Each row is a point on a tangle of strands that fork, close into loops and nearly touch. The rows are in no order.
In the rows, zero is written as 128.
Points whose rows are less than 157 apart are linked; no others are. Some points are linked to none.
Z393: [129  97 117 110 114 172 201 131 114 127 181 109 136  98 140 132 120 161
  57 177  61  88 136 104 144 181 120 165 174  73 133  80 111 155 154 163
 193 132 172 100 156 131 160 182 159 159 158 149  99  99 190 145 126 180
 129 123]
Z621: [115 116  88 130 147 107 145 151 180 148 133 131  60 101 141 143 154 166
 139 152 124 143 111 151  92 131 129 118 105  75 164  62 183  75 140 147
 139  70 169 157 119 115 200 120 163 129 110 117  81 145 158 166  33 131
 195  82]
Z404: [154 168 147 110 141 117  79 125 123 140  89 133 142 163 134 100 110 131
 154  83 182 136  90 105 135  96 156 140 105 173  91 155 103 168 143 135
 117 153  88  85 125 115  93  84  85  85  96 132 167 164  59  93 109  90
 123 129]
Z829: [113 137 164 150 115 146 100 121 144 106 132 159 127 141  94 133 119  94
 107 134 186 114 142 163 112 103 106 134 119 167 112 133 136 109 115  95
 109 136 121 189  87 106 108  92  78 138 133 123 122 105 143 173 167 164
 152 147]
Z470: [120 108 125 129 112  99 185 119 128 120 153 127 124 131 142 140  91 117
 111 149  81 114 149 150 129  96  88 151 135  91 125 110 120  72 138 151
 124 147 137 157 129  67 107  97  99 226 187 102  97 154 183 152 144 146
 140 169]
Z571: [120 138 159 135 127 172  45 133 133 116 135 165 115 144 100 132 141  96
 125 117 217 144 125 153 106 125 140 138 137 198 114 159 158 140 106  73
 120 120 127 198  80 158 133  95  95  50  93 114 173  84  96 161 169 161
 133 118]
Z800: [113  86  97 113 117 165  80 110 109 130 133 125  90  70 111 151 157  87
  89 169 135 112 106  90 104 154 118 140 137 159 162 105 136 102  76 108
 162 142 171 148 105 196 155 149 189  84 100 119 145  77 129 108 173 158
 105 111]
Z60: [123 137 106 123 115  83 146 130  84 145 115  95 165 138 140 122  95 113
 134 128  40 113 160 120 146 124 129 107 170 132 122 155 100 115 109 145
  67 144  85 108 164 127 105 165 150 163 187 130 152 157 153 118 175 105
  71 177]
Z790: [165 129 119  83 132 101 163 120 151 146 126 105 107 156 135 112 130 166
 132 111 104 104 133 124  93 141 118 130 117 120 165 157 150 199 156 115
 141  91 134  74 148 132 111 206 170 123  58 152 147 134  91  98 122  97
  84  83]
Z63: [120 118 125  81 101 119 168  95 128 138 169 109  99 105 144 112 111 122
  73 179 100  85 111 110 120 136  68 155 135 135 147 121 138 127 131 123
 155 153 147 147 121 123 116 175 131 164 146 123 135  79 173 114 170 151
 110 110]
Z135: [108 105 106 145  97 136 102 121  79 111 106 127 183 113  85 125 108 113
 116 153  90 161 162 114 153 128 139 110 159 137  91 133 101 110 104 119
  85 155 109 159 130 158 128 155 173 129 204 115 128 127 148 123 187 143
 104 149]
Z235: [101 117 141 153 151 168  99 138 160  96 163 133  73 118 113 140 143 109
 157 110 155 181 135 156 146 156 142 115 104 170 143 103 186 120 114 133
  96 104 152 183 104 135 171 141  84  69 119 116 136  66 128 147 119 129
 185  69]
Z254: [137 145 191 185 119 175 173 168 107 113 168 120 168 155 141  90 152 173
 126 116 135 158 158 120 165 168 144 158 143  97 102 141 121 225 140 134
 134 150 160  59 164 144 139 186  78  94 158 178  97 106 154 141 109 155
 135 138]
Z54: [169 145 118  94 141  66 122 101 165 151  83  95  83 142 128 120  97 111
 156 117 133  80 116 140  80  95 103 124  79 134 158 155 163  91 118 116
 101  87 117 158 116  97 106 139 138 141  61 100 163 151  96 103 121  86
  94 103]
Z226: [129 135 146 138 119 158  59 133  94 122 113 147 137 157 108 116 148 109
 131 122 183 168 124 124 127 128 148 143 125 190  90 163 128 169 121  83
  89 147 104 162 104 161 108 135 104  38 111 117 196 106  94 129 179 153
 118 119]
Z497: [138 153 140 113 148  91 101 112 136 126  87  82  92 142 135 139 104  85
 157 108 103 138 100 110 127  96 133 112 128 180 102 168 124 106 129 136
  73 121  78 136 113  73  96  94 119 131 121 112 194 165 146  79 153 100
  95 123]
Z568: [130 102 100  86  91 117 170 110 106 146 154 118 132  83 132 112  96 138
  62 167  80  67 134 100 113 136  83 160 156 109 145 102 133 118 123 127
 159 147 151 133 151 157 114 184 170 171 156 132 111 107 168 123 162 156
  96 126]
Z346: [124 110  94 125 133 122 123 151  95 123 107 150 176  92 117 121 138 155
 141 120 117 136 131 106 124 139 165 123 133 103 124 133 117 150 123 123
 146 126 117 117 165 174 121 149 189 120 119 146 109 157  90  97 125 107
  91 135]
Z122: [110 153 189 162 148 117 154 131 180 131 171 136  96 168 201 151 178 113
 128 104 183 188  76 141 163 104 121 119 108 166 145 156 123 147 149 133
 127 136 168 100  54  67 127 114  23 130 121 127 150 122 168 131  74 154
 232 109]
Z570: [142 150  96 114 125 100 124 127  82 150 104 147 200 147 138  76 110 163
 167 103 115 101 169 136 128 130 156 106 140 112 120 152  84 155 114 130
 127 163  69  80 180 163 114 147 140 123 133 137 118 168  49 117 118  83
 100 171]
Z561: [117 132 159 156  89 153  97 127 126 121 137 178 149 112  77 131 118  96
  74 150 195  86 146 147 107  98 113 133 126 139 126 128 115 100 102  79
 143 132 134 173 101 144 117  95 107 138 127 132  85 116 132 180 174 186
 137 168]
Z726: [112  97 135 127 107 117 177 113 142 109 170 149  99 123 126 126  96 120
 113 158 103 107 159 164 125 117  86 154 114 110 141  97 149  79 128 144
 119 155 163 185 126  78 123 129 101 205 182 104  88 117 183 167 146 153
 156 132]
Z464: [136 157 145 134 121  80 113 107 130 121 109  79 103 132 140 146 102  67
 123 131  72 111 112 104 118 103 107 117 155 185 100 184  92  68 112 127
  75 124  70 143 123  56  85  95 106 177 157 109 184 159 181  99 179 133
  97 160]
Z599: [128 155 153 144 139 139  85 132 183 114 121 152 111 135 113 151 144 104
 134 108 226 128  98 159  99  83 129 125 108 166 116 139 155 102 128  94
 125  96 124 179  47 118 122  50  81 108  83 113 145 129 111 157 106 139
 173 123]
Z608: [159 150 101  93 134  99 152 122 103 155 119 156 187 171 128  79 109 187
 163  99 115  61 168 152 139 130 137  99 143  97 142 141  98 156 126 136
 152 151  58  63 192 151 127 134 129 148 113 147  72 178  38 128  86  71
 115 180]
Z71: [121 147 196 164 142 119 136 121 181 118 176 161 112 176 161 133 161 103
 129 106 218 154 101 152 145 106 114 142  85 182 139 156 132 146 138 115
 122 134 151 140  58  81 107 123   4 123 103 123 134  96 139 148  99 156
 203 136]
Z724: [130  95  85 117  95 108  95 101  97 136 112 138 137  77 113 144  91  97
  79 156 121  68 123  87  86 119 103 138 153 121 139 129 115  74  90 103
 147 114 145 141 136 162  88 134 187 171 147 121 124 138 151  99 170 171
 104 146]
Z961: [108 120 129 140  90 128 151 134  92 119 134 137 175 125 101 120  98 114
 110 141  90 143 169 137 154 127 113 122 144 119 104 114 110 123 114 138
  94 165 115 145 143 122 121 152 123 155 208 125  99 119 168 156 173 142
 112 167]
Z719: [148 151 119 128 138 126  85 134 125 132  84 159 153 125 108 116 115 145
 145  95 185 110 111 120 118  96 158 133 100 134 103 136 115 133 125 124
 133 134 104 120 133 137 105  80 123 104  94 128 132 169  48 118 100 104
 118 140]
Z633: [125 100 118 120 117 122 135 117 139 105 126 138 109 114  95 137 105 115
 117 148 128 110 148 157 104 118  89 142 107 109 136 108 161  76 116 137
 115 124 140 194 126 115 129 127 128 164 145 112 105 119 154 157 155 134
 129 121]
Z4: [147 121 162 164 137 144 159 178 116 129 147 133 177 107 114 128 141 172
 103 134 137 133 119 100 148 152 153 152 152  74 143 113  83 192 161 140
 195 133 162  39 162 174 138 137 131 104 105 171  78 144 127 121  82 138
 115 164]
Z129: [139 178 137 129 143 122  44 124  94 135  78 129 152 155 127  99  95 106
 150  96 176 140 103 103 123 101 175 125 136 185  70 174  71 146 124 109
 104 161  74 104 123 115  76  76 109  82 116 121 188 171  70  96 133 125
 112 149]
Z678: [141 144 112 127 142 116 106 118 146 123  76 136 134 128 100 146 102 125
 148 114 162 104 115 129 101  80 130 118 104 121 103 126 132  76 113 131
 121 108 103 155 110 114 113  63 139 146 110 117 134 172  96 118 104 106
 121 125]
Z421: [152 150 151 114 125  75 174 126 175 150 152 145 104 141 170 134 138 156
  96 137 146 100  82 134 119  78  74 153 106 114 165 132 135 123 174 135
 166 128 164 102  74  82 103 114  83 175  93 115 115 159 137 139  89 146
 162 128]
Z58: [134 109 128 101 120 125 100 126  91 136 118  97 126 144 147 113 151 123
 144 116 113 168 107  93 134 159 137 133 130 174 124 160 143 201 123 101
  95 127 134 110 132 174 116 197 163  73 104 147 197 103 124  62 172 122
  86  81]
Z899: [129 158 129 133 116  74 113 127  92 144 115  72 145 130 148 141  93  83
 132 117  42 110 132 106 145 110 133 105 172 154 105 179  90  94 109 158
  68 144  67  97 159  88  86 124 127 171 182 116 170 174 167  98 169 117
  74 187]
Z900: [112 139 101 145 139 125  76 132  87 116  89 126 182 108  93 143  85 106
 131 134 133 136 136 114 130  99 152 100 153 130  78 152  74  81 100 121
 125 123  83 133 132 125  96  72 159 159 171 114 149 182 125  92 142 134
 109 174]
Z650: [104  81  84 114 129 159  67 132  94  99  98 124 102  91 105 151 156 104
 137 145 117 163 105 101 119 161 149 121 134 151 133 115 154 114  90 114
 119 118 142 166 125 192 161 146 206  77 103 129 156 103 125  86 167 131
 111  83]
Z191: [113 131 161 157 124 173  91 139 116 105 121 125 130 104 162 168 159  79
  84 131 161 181  52  83 177 146 144 106 148 165 100 151  88 153 144 107
 148 143 131  80  95 146 127  82  97 106 130 139 155 108 168  80 157 157
 150 154]
Z922: [140 126  83 105 137 122 136 120 125 130 108 154 145 128 126 100 142 171
 186 103 115 133 144 120 115 140 165 108 124 110 119 134 138 161 138 122
 147 116  87 102 170 153 149 134 185 124  96 150 107 153  56 101 100  73
  90 102]
Z153: [141 141 113 128 123 118 168 115 134 128 136 161 126 167 118  70 148 166
 217  90  93 130 217 188 109 142 151 114  89 109 118 121 161 158 148 124
 108 126  79 151 178 110 143 166 133 109 125 125  94 113  85 185 130  72
 110 111]
Z396: [144 152 121  88 140 109 187 125 120 144 142 143 176 197 131  97 118 192
 157 104  88  75 185 174 140 125 131 117 148  80 135 140 105 174 144 168
 130 154  84  58 183 109 129 141 106 161 117 147  68 170  75 151  88  75
 119 170]
Z473: [130 110 104 125 127 130 110 128 143 103  90 142 119 114  85 143 115 127
 147 127 149 119 132 144 100 116 125 127  98 113 122 113 163  87 110 119
 113  99 120 187 128 137 129 106 153 132 116 117 125 133 117 140 137 115
 121 110]
Z756: [113  96 105 114 124 140 202 133 116 117 159 124 153 120 132 134 106 158
  92 148  64 121 162 139 133 148 108 146 171  64 135  98 137 138 154 161
 146 131 146 121 165 118 137 166 159 190 166 139  87 138 173 151 128 138
 115 129]
Z438: [144 142 127 103 134 106 156 123 151 129 113 130 107 172 125  78 135 131
 198  99 102 126 183 176 112 122 132 114  73 128 131 137 166 144 140 132
  82 121  87 167 152  87 138 163 121 119 101 116 133 123  96 165 144  78
  95 112]
Z68: [119 128 135 172 135 152  96 143 166 130 119 163 121  88 107 170 158 100
 104 126 201 129  74 113 131 114 145 131 123 118 152  90 102  96 132 110
 171  95 157 122  84 158 141  42 125 104  90 124 104 137 128 145 102 148
 171 171]
Z974: [144 145 124 152 111 124 116 139 132 124  93 182 160 126  72 120 104 150
 131 108 185  77 172 172  94  99 136 134  88  99 114 118 138  97 111 107
 135 126 117 178 143 134 111 105 114 133 112 112  81 137  72 199 125 131
 127 164]
Z225: [124 120  89 129 140 103 105 117 120 119  83 119 151  99 100 169  81 104
 125 139 129 105 127 112 105  88 121 107 140  97 101 132  96  51 103 134
 138 100  99 150 137 115  98  50 157 184 151 113 133 179 133  94 118 119
 122 147]
Z325: [128 114 149  97 116 149 114 129 118 127 143  99 107 140 139 125 157 114
 129 135 133 172 108 108 146 169 113 137 118 172 144 147 163 187 118 113
 122 134 144 127 113 159 146 193 120  72 112 139 182  58 131  94 165 126
  99  69]
Z815: [161 128 106  90 133  90 155 128 160 150 125 105  90 128 140 134 129 163
 109 123 124  97  99 127  87 117 106 141 103 110 182 131 170 148 168 123
 162  86 150 103 122 141 121 172 164 127  58 136 128 137  99 107 104 108
 106  88]
Z823: [113 114 133  76 121 125 177  99 155 123 180  97  74 134 170 113 108 132
 103 179  82 118 109 135 129 132  75 156 128 120 154 117 154 124 159 148
 144 137 161 168 101  84 139 162 119 176 150 114 140  86 179 124 145 152
 132  94]
Z260: [121 143 129 146 117 121  93 132  90 124  91 128 166 133 104 123  97 109
 131 120 117 147 136 117 139 110 149 111 145 151  82 150  86 124 114 118
  92 154  83 138 127 124  90 119 127 120 169 120 156 152 129 112 172 134
 100 170]
Z863: [117 100 129 114 123 167 160 138 133 115 166 103 104 111 142 134 138 141
 104 157  96 135 141 129 145 177 108 140 135 116 154  97 164 156 144 145
 145 129 167 134 145 139 162 181 148 122 138 148 111  75 170 147 134 140
 126  79]
Z567: [146 140 116 112 136  82  89 108 116 139  82  93 114 131 135 125 103  89
 164 104 101 123 109 101 113 119 138 117 134 165 120 168 130 128 111 125
  73 121  99 113 141 114  83 123 166 134 109 123 204 157 124  66 148 108
  75 123]
Z512: [133 136 171 159 129 183 118 157  96 128 133 102 138 115 170 155 168 109
  91 145 135 186  65  71 183 182 155 127 162 137 124 135  84 187 143 109
 174 144 161  42 117 168 144 109 107  85 136 160 142  89 183  77 141 152
 136 143]
Z93: [ 91  95 147 139 129 166 155 126 138 101 187 125  84 126 127 114 136 137
 139 141 108 147 181 158 149 173 113 128 110 137 151  98 186 149 116 142
 103 137 172 173 152 126 166 202 121 114 148 140  99  55 159 164 134 127
 150  65]
Z557: [103 116 106 131 145 130 142 141 176 155 164 121  46 101 172 150 150 147
 117 161 103 151  99 145 114 133 113 126 120  92 174  68 170  72 147 150
 148  90 183 164  96 107 189 113 132 143 135 111 104 129 193 156  62 161
 231  86]
Z713: [109 103 131 154 140 154 131 156 141 114 147 125 108  96 129 153 150 136
 125 131 127 159 121 118 154 169 148 129 123 107 154  76 156 139 147 140
 144 108 163 124 141 151 164 124 146  99 128 145  98  97 150 146 105 126
 153 105]
Z506: [151 138 120 124 126  79 155 126 157 147 117 155 127 106 134 156 118 146
  95 131 148  78 100 114 105  63  87 146 116  88 143 114 127  72 147 141
 172 117 143 108  98 108 100  79 114 187 102 110  88 185 118 133  90 128
 157 148]
Z268: [122 128  85  99 162  95 146 118 138 132 100 110 147 120 137 144 100 154
 143 127 102 138  98 108 137  97 130 105 153  84 112 119 127  84 139 175
 135 111 106  95 133  94 143  72 168 183 147 127 118 196 119  92  66  76
 127 114]
Z105: [136 122 131 138 128 121 138 164 121 126 123 162 173  98 108 125 133 165
 120 117 146 123 133 117 128 125 149 134 124  90 134 117 117 164 143 135
 161 133 134  95 165 162 127 132 139 118 110 147  84 149  89 132 102 110
 111 157]
Z548: [146 119 136 104  91 128 181 111 104 146 149  99 168 170 132  88 142 153
 126 136  70 135 169 114 130 165 114 142 147 139 126 152 124 215 125 110
  92 140 133 102 160 169 129 246 156 105 145 157 138 102 145 118 183 122
  66  99]
Z154: [132 134 186 197 148 164 180 176 129 124 174 125 152 133 129 125 147 180
 117 122 135 143 139 118 164 165 159 154 148  76 136 108 100 197 153 155
 167 126 181  43 161 136 142 143  95 113 134 174  68 127 150 144  69 151
 159 146]
Z272: [119 104 108 114 134 154 132 116 175 144 173 104  54  87 159 143 149 127
  97 166 106 134 103 133 110 151 107 139 126 115 193  62 165  68 142 148
 173 107 187 164 103 132 197 129 129 130 123 112 111  71 173 147 100 156
 197  98]
Z797: [120 107 115 168 146 140  99 153 153 117 117 153 121  82  97 154 154 130
 137 130 173 147  98 119 136 147 167 130 111  98 152  67 128 110 126 124
 157  95 149 133 128 163 162  74 161  90 105 128  98 124 114 145  81 119
 153 135]
Z509: [ 99 127 105 141 142 103 147 141 105 114 121 120 181 122  99 147  84 125
 139 141 104 120 171 157 148  92 125 109 139  79 105 117  92  49 119 170
 120 136  84 133 150  82 116  67 120 215 199 105 100 181 145 138 107 108
 136 192]
Z803: [157 151 122 127 113  74 136 104 136 152 107 141 136 113 123 151  87 119
  91 119 147  49 122 112  86  75  82 137 123 105 145 142 106  77 119 116
 154 121 119 112 128 110  66  90 114 190 111 110  99 181 107 114 124 139
 120 185]
Z397: [ 83 102 148 150 133 180 128 113 147  98 190 134  65 100 107 136 132 102
 130 148 137 145 168 156 141 156 117 116 111 165 150  94 186 101  90 140
 105 153 178 194 117 132 171 178  93 105 143 116 113  41 145 162 138 143
 170  73]
Z714: [158 149 128  96 144  97 155 121 161 143 101 131 112 178 135  87 128 147
 193  89 121 109 156 165 120  92 128 121  74 125 123 126 150 120 139 150
  92 128  94 137 143  73 140 120 114 131  89 110 117 155  76 152  98  64
 118 113]
Z537: [147 137 131 113 131 110 125 135 161 133 126 125  97 124 126 150 146 132
 124 119 164 130  85 133 108 113 111 144  82 129 168 121 169 136 147 122
 143  99 140 126  98 143 129 135 121 108  75 125 136 122 103 121 115 114
 126  95]
Z780: [160 158 128 114 143 102 140 120 158 142  77 135 120 182 116  99 118 129
 193  86 132  75 162 187 108  85 133 117  77 133 103 123 138  64 106 147
  96 128  88 176 138  69 142  92 109 146 104  96 111 162  71 181  84  81
 128 132]
Z176: [127 109 160 158 119 184  98 160  95 120 144 125 139 107 138 140 170 119
 119 137 141 179 110  89 175 184 150 133 138 145 124 118 122 183 118 121
 145 146 158  96 130 187 152 136 114  56 133 149 138  72 150 112 146 147
 128 125]
Z211: [123 124 175 164 114 164 150 153 105 110 158 119 160 155 134  89 155 161
 145 108 119 177 173 129 169 177 144 138 131 128  96 134 141 219 140 135
 105 146 144 107 163 146 140 189  98  82 165 161 125  87 154 144 137 132
 133 108]
Z214: [130 162 193 153 149 144 107 134 136 121 138 106 116 164 156 124 162 124
 156  81 185 202  89 117 169 129 151 127 105 168  93 155 140 191 169 148
 116 141 120  80  96 103 115  97  44  80 125 130 179 113 131 102 108 121
 167 106]
Z924: [111 140  97 111 157  98 135 134  94 134 110 105 191 138 121 129  87 140
 149 129 102  92 154 145 162 100 131  93 146  94 116 127  76  69 107 176
 123 144  63 100 173  99 123  79 124 206 187 116 108 197 112 121  91  76
 119 197]
Z911: [ 93 103 140 124 112 163 125 113 112 104 143 108 108 104 122 141 128  97
 107 164  91 166 134 114 170 159 100 113 152 151 105 113 149 127 128 135
 107 170 134 148 119 122 145 148 137 134 186 119 145  79 191 112 176 142
 128  98]
Z848: [120 144 131 157 147 150  76 142 169 114 108 154 116 109  98 168 152 105
 139 123 204 135  87 134 114  90 151 113 121 142 103 114 140  78 125 114
 132  82 128 164  69 139 143  25 121 109 104 120 136 146 117 143  87 136
 177 122]
Z860: [108 138 139 168 144 171  45 150  74 109 108 140 150 103 129 150 159  96
 114 129 174 185  57  82 160 129 179 116 152 157  93 152  70 153 131 102
 148 131 130  89  96 163 114  73 136  63 108 137 170 140 116  63 148 160
 130 159]
Z255: [144 134 117 124 146 113 157 155 178 149 124 124 105 125 124 144 173 186
 122 123 129 130  98 132 117 134 142 137 124  82 165  93 141 156 174 141
 168  95 152  74 131 135 173 129 167 110  78 150  90 147 107 145  41 117
 143  87]
Z669: [107  98 111 123 127 179 113 103 166 132 160 123  62  57 128 154 153  81
  86 169 139 131 115 113 110 162 110 129 135 135 182  72 139  64 110 131
 181 136 179 154  96 156 187 108 130 110 118 110 126  45 156 149 134 153
 162 123]
Z862: [109 108 161 178 145 180 119 165 127 116 155 116 118 111 135 144 161 142
 135 118 130 181 130 113 181 196 164 123 139 129 140  91 138 170 132 131
 139 116 167 106 147 161 166 132 110  65 140 155 120  70 152 134 119 132
 162 103]
Z245: [121 101 115  89 132 142 206 113 145 118 180 100  98 143 165 125 105 160
  96 163  49 115 140 144 125 147  89 160 148  79 137 100 140 140 171 166
 139 126 166 138 133  79 140 163 144 192 162 120 120 121 187 146 127 162
 128 101]
Z484: [135  90  85  76 104 113 178 103 120 134 132 112 119 113 129 106 107 150
 103 147  58  91 167 130  88 154  92 134 140 101 156 117 160 127 124 120
 135 118 136 151 166 155 135 217 200 157 128 137 111 118 149 130 166 120
  79  98]
Z12: [103 145 190 160 132 141 112 117 171  98 161 158 120 170 130 131 135  88
 117 119 200 138 128 169 130 107 115 133 106 193 116 148 130 121 127  94
 101 142 132 178  69  76 102 100  31 138 123 121 132  94 150 169 135 166
 188 154]
Z768: [124 129 165 139 125 166  84 126 143 105 153 151 102 134 101 128 142 104
 138 111 189 160 134 154 127 151 127 143 101 188 134 135 175 149 111 111
 110 122 135 188  91 151 145 144  80  59  99 110 162  54 106 162 143 140
 143  96]
Z333: [116 111  89 121 143 111 132 132 132 112 106 119 136  84 123 166 110 127
 115 144 113 136 103  99 123 107 125 122 142  80 113 109 128  70 139 154
 156  98 121 132 131 132 124  79 171 175 153 124 118 172 152  97 106 111
 131 132]
Z688: [165 130 112  89 128  69  94  98 142 149  89  96  86 133 138 116 101  95
 158 114 121  97 112 120  81 125 114 128  97 153 169 167 164 132 119 101
  89  93 122 135 126 124  86 164 170 130  65 113 195 134 102  77 143 102
  72 105]
Z577: [145 135 103 131  94  75 127 111  97 150 114 135 160  97 125 144  72 108
  94 130 114  60 141 104  94 105  98 132 152 101 148 143 100  91 103 115
 134 130 115 104 150 141  68 125 149 191 146 120 115 166 126 106 150 155
  96 193]
Z282: [137 111 132 146 138 178 188 156 125 121 153  99 148 128 137 150 147 171
  81 147  80 134 130 103 146 200 142 154 172  64 129 106  92 189 169 172
 176 112 157  57 157 128 157 181 159 129 140 170 104 123 166 129 101 156
 118 114]
Z332: [128 144 137 158 133 163  41 147  61 119 106 142 148 136 135 122 161 110
 136 118 189 183  78  91 140 133 180 140 141 179  75 169  90 183 130  97
 112 148 119 106 108 172  99 109 113  23  94 132 194 132  81  77 158 158
 120 134]
Z95: [139 113 126  97 120 139  99 130 134 133 138 119  88 118 131 143 152 106
 117 130 157 145  84 116 116 151 118 146  99 166 177 135 166 155 118 109
 152 109 147 135 106 174 149 175 132  70  73 128 164  71 106 102 152 129
 104  84]
Z21: [132 126 138 170 106 151  85 150 111 126 123 192 170  99  67 119 116 128
  98 132 200  88 155 152 111 106 148 143 110 106 128 117 117 111 105  90
 148 120 136 167 131 166 121  99 129 100 112 125  76 132  97 192 143 170
 127 178]
Z560: [133 130  85  85 167 101 133 111 120 142  96 106 165 153 144 116  98 147
 176 108  88 100 123 127 156 108 132  92 157 114 116 132 104  84 112 175
 117 114  64  87 169  94 145  80 160 182 151 130 121 198  94  93  69  51
 110 151]
Z921: [ 99  88 123 130 117 175  80 131 101  97 112 127 114  96  97 144 142 101
 126 152 107 176 132 112 153 159 131 115 140 157 104 118 155 126 104 124
 101 151 129 172 121 166 153 142 170  91 153 122 153  89 150 111 172 137
 123  93]
Z264: [157 158 180 112 140  85 190 119 170 157 165 128 113 185 187 131 139 157
 117 131 132 127  99 132 137  79  85 156 119 125 147 161 105 165 176 155
 146 148 162  60  81  45 101 111  59 174 110 128 128 174 150 134  84 134
 165 129]
Z241: [120 166 163 130 135 141  57 129 155 124 114 146 123 153 114 131 131 104
 118 111 233 120 108 151  91  77 134 126 122 188 108 170 137 127 121  61
 131 111 110 180  67 129  96  56  79  89  77 119 166 126  87 154 148 149
 133 141]
Z124: [136 126 102 128 135  95 149 142 164 135 123 143  99 100 131 155 140 151
 122 141 135 117  99 133 100 100 103 140 103  84 151  85 168  77 151 148
 154  97 156 136 102 115 147  96 142 150 108 122  94 161 139 148  67 124
 169 109]
Z566: [144 147  99 133 129 119 127 119 127 129  64 156 158 153  87 107 102 140
 177  98 153  74 181 179  93 105 142  99  99 108  96 125 118  62  94 122
 130 118  77 190 158 123 132  88 139 142 129 110 101 150  52 183 101  99
 112 155]
Z795: [112  99 117 125 122 173  99 126 130 128 137 125  95  78 137 166 155  83
  82 156 139 145  77  87 142 166 123 131 147 146 157  97 116 112 118 115
 180 136 161 117 102 173 157 100 146 101 118 129 132  76 159 112 154 153
 141 136]
Z789: [150 133  77 116 139 119 115  95 112 136  62 148 146 149 104  91 118 135
 203  97 132  91 161 155  90 122 155  89 105 125  97 138 120  74  93 114
 130 113  60 173 170 139 140 102 177 132 112 116 130 155  33 135 105  77
  93 129]
Z723: [160 137  66 102 136 109 128  85 102 153  98 153 134 146 127  81 137 151
 228 101  91 101 167 135  96 144 159  95 120 126 123 142 140 130 112 108
 133 112  56 127 182 152 138 142 200 127  98 133 124 154  37  96 111  63
  82 112]
Z804: [130 124 150 137  99 141 175 139  97 126 145 112 190 164 132  87 141 160
 140 122  79 168 181 133 156 160 132 128 152 114  95 141 119 203 139 134
  91 162 123 110 165 154 133 205 124 105 183 158 118 109 150 144 165 125
 100 133]
Z801: [112 127 153 154 137 132 169 141 191 145 178 143  90 113 203 149 172 114
  82 142 149 135  72 133 156 130 107 138 126 131 174  98 108 104 153 118
 172 124 198 108  86  99 145 103  63 157 127 126 104 103 183 152  86 178
 234 135]
Z970: [138 150 138 110 131 113 198 131 136 141 146 134 147 195 138  88 140 174
 183  91  79 109 209 185 128 129 138 124 116  99 128 142 129 178 147 160
 102 149 104 100 177  87 126 161 103 140 132 140  94 136 100 183 121  89
 110 142]
Z743: [137 144 101 124 111  90 140 124  90 148 102 127 183 145 134  96 119 137
 162 104  73 111 182 132 129 131 148 103 141 123 119 149 102 146 112 125
  88 151  82 114 169 161 106 177 151 129 152 134 132 152  95 131 162  97
  80 172]
Z937: [140 134 144 105 132 123 136 136 120 139 119  93 125 156 141 118 144 151
 144  99 121 157 107 102 127 147 143 135 125 136 128 164 133 222 155 125
 126 114 131  66 141 144 117 171 148  95  90 158 178 131 106  78 134 102
  88  81]
Z435: [135 133  76 154 104 134  66 130  68 125  87 169 195 124  91  93 132 143
 139 138 158 112 167 131  99 122 171 126 133 129 107 143  97 115  98  75
 106 125 125 178 141 194 121 152 185  81 120 124 119 147  53 148 171 150
 103 152]
Z777: [102 117 115 145 118 107 170 142 103 114 136 130 162 135 115 134  89 120
 131 137  77 131 185 169 147 109 120 126 141  86 116 107 114  80 120 167
 100 153 105 148 154  81 115 114 109 203 209 111  93 148 169 162 146 124
 126 189]
Z731: [127 170 143 141 135 110  70 131  80 132  98 110 172 148 128 109  91 104
 135 104 114 160 116 104 152 103 171 109 155 165  64 173  54 135 120 134
  94 175  63  84 137 111  79 100 109 107 163 117 175 173 116  89 147 119
 102 183]
Z652: [ 88 120 144 114 123 173 145 108 145 106 180 102  84  90 172 141 151  88
  82 185 106 147 112 105 164 171 101 113 156 150 122 115 136 119 138 136
 148 171 167 131 107 108 157 132  93 154 169 115 147  44 198 115 156 155
 162  97]
Z462: [108 150 164 164 186 177 176 155 160 150 165  84  65 171 175 166 175 183
 144 110 114 199 109 143 171 157 169 121 130 113 141 135 121 181 146 152
 109  93 180  73 103  73 159 144  84  98 160 152 122 134 172 131  51 152
 227  50]
Z892: [151 117 112  86 102  90 181 103 119 158 133 107 136 141 141  96 105 140
 118 133  58  90 165 129 103 147  93 134 143 132 157 145 138 164 122 111
 100 123 130 119 167 139 109 232 171 147 127 137 138 118 143 128 177 118
  64 115]
Z259: [123 149 181 130 146  94 166 115 175 136 164 114  91 182 200 138 154 117
 136 123 144 178  79 139 160  94 107 129 114 148 133 162 117 151 173 147
 114 144 152  99  56  36 113 102  50 159 131 120 158 145 184 126  87 137
 186 112]
Z630: [110  92 105 120  95 146  83 101  89 126 121 137 125  82  98 141 128  90
  78 173 125 101 123  89 117 134 114 137 154 149 130 125 117  94  80 100
 131 141 156 153 118 179 121 143 191 128 146 124 131 115 149 102 190 167
 103 124]

A fork is a point with three links, a tip a point with one. Leave the first point through the second and follow the links. Name the first fork or tip that comes.
Z892 / Z484: Z282
Z862 / Z176: Z571
Z211 / Z254: Z566
Z714 / Z438: Z54
Z829 / Z12: Z506
Z506 / Z124: Z800

A piece is all that can be reached along the links. How many separate loops has the piece of each point below (a circle has one, a figure eight two, a Y none), and how many tips (points with one link)?
Z780: loops 1, tips 3
Z473: loops 3, tips 0
Z790: loops 1, tips 0
Z68: loops 2, tips 0

Name the points in between on the shortest way along the links from the first point to the second, in order.
Z922 / Z724: Z723 Z789 Z566 Z974 Z21 Z561 Z829 Z12 Z71 Z122 Z259 Z264 Z421 Z506 Z803 Z577
Z804 / Z396: Z211 Z254 Z154 Z4 Z105 Z346 Z922 Z723 Z789 Z566 Z780 Z714 Z438 Z153 Z970
Z259 / Z669: Z264 Z421 Z506 Z124 Z621 Z557 Z272
Z509 / Z404: Z777 Z961 Z135 Z260 Z731 Z129
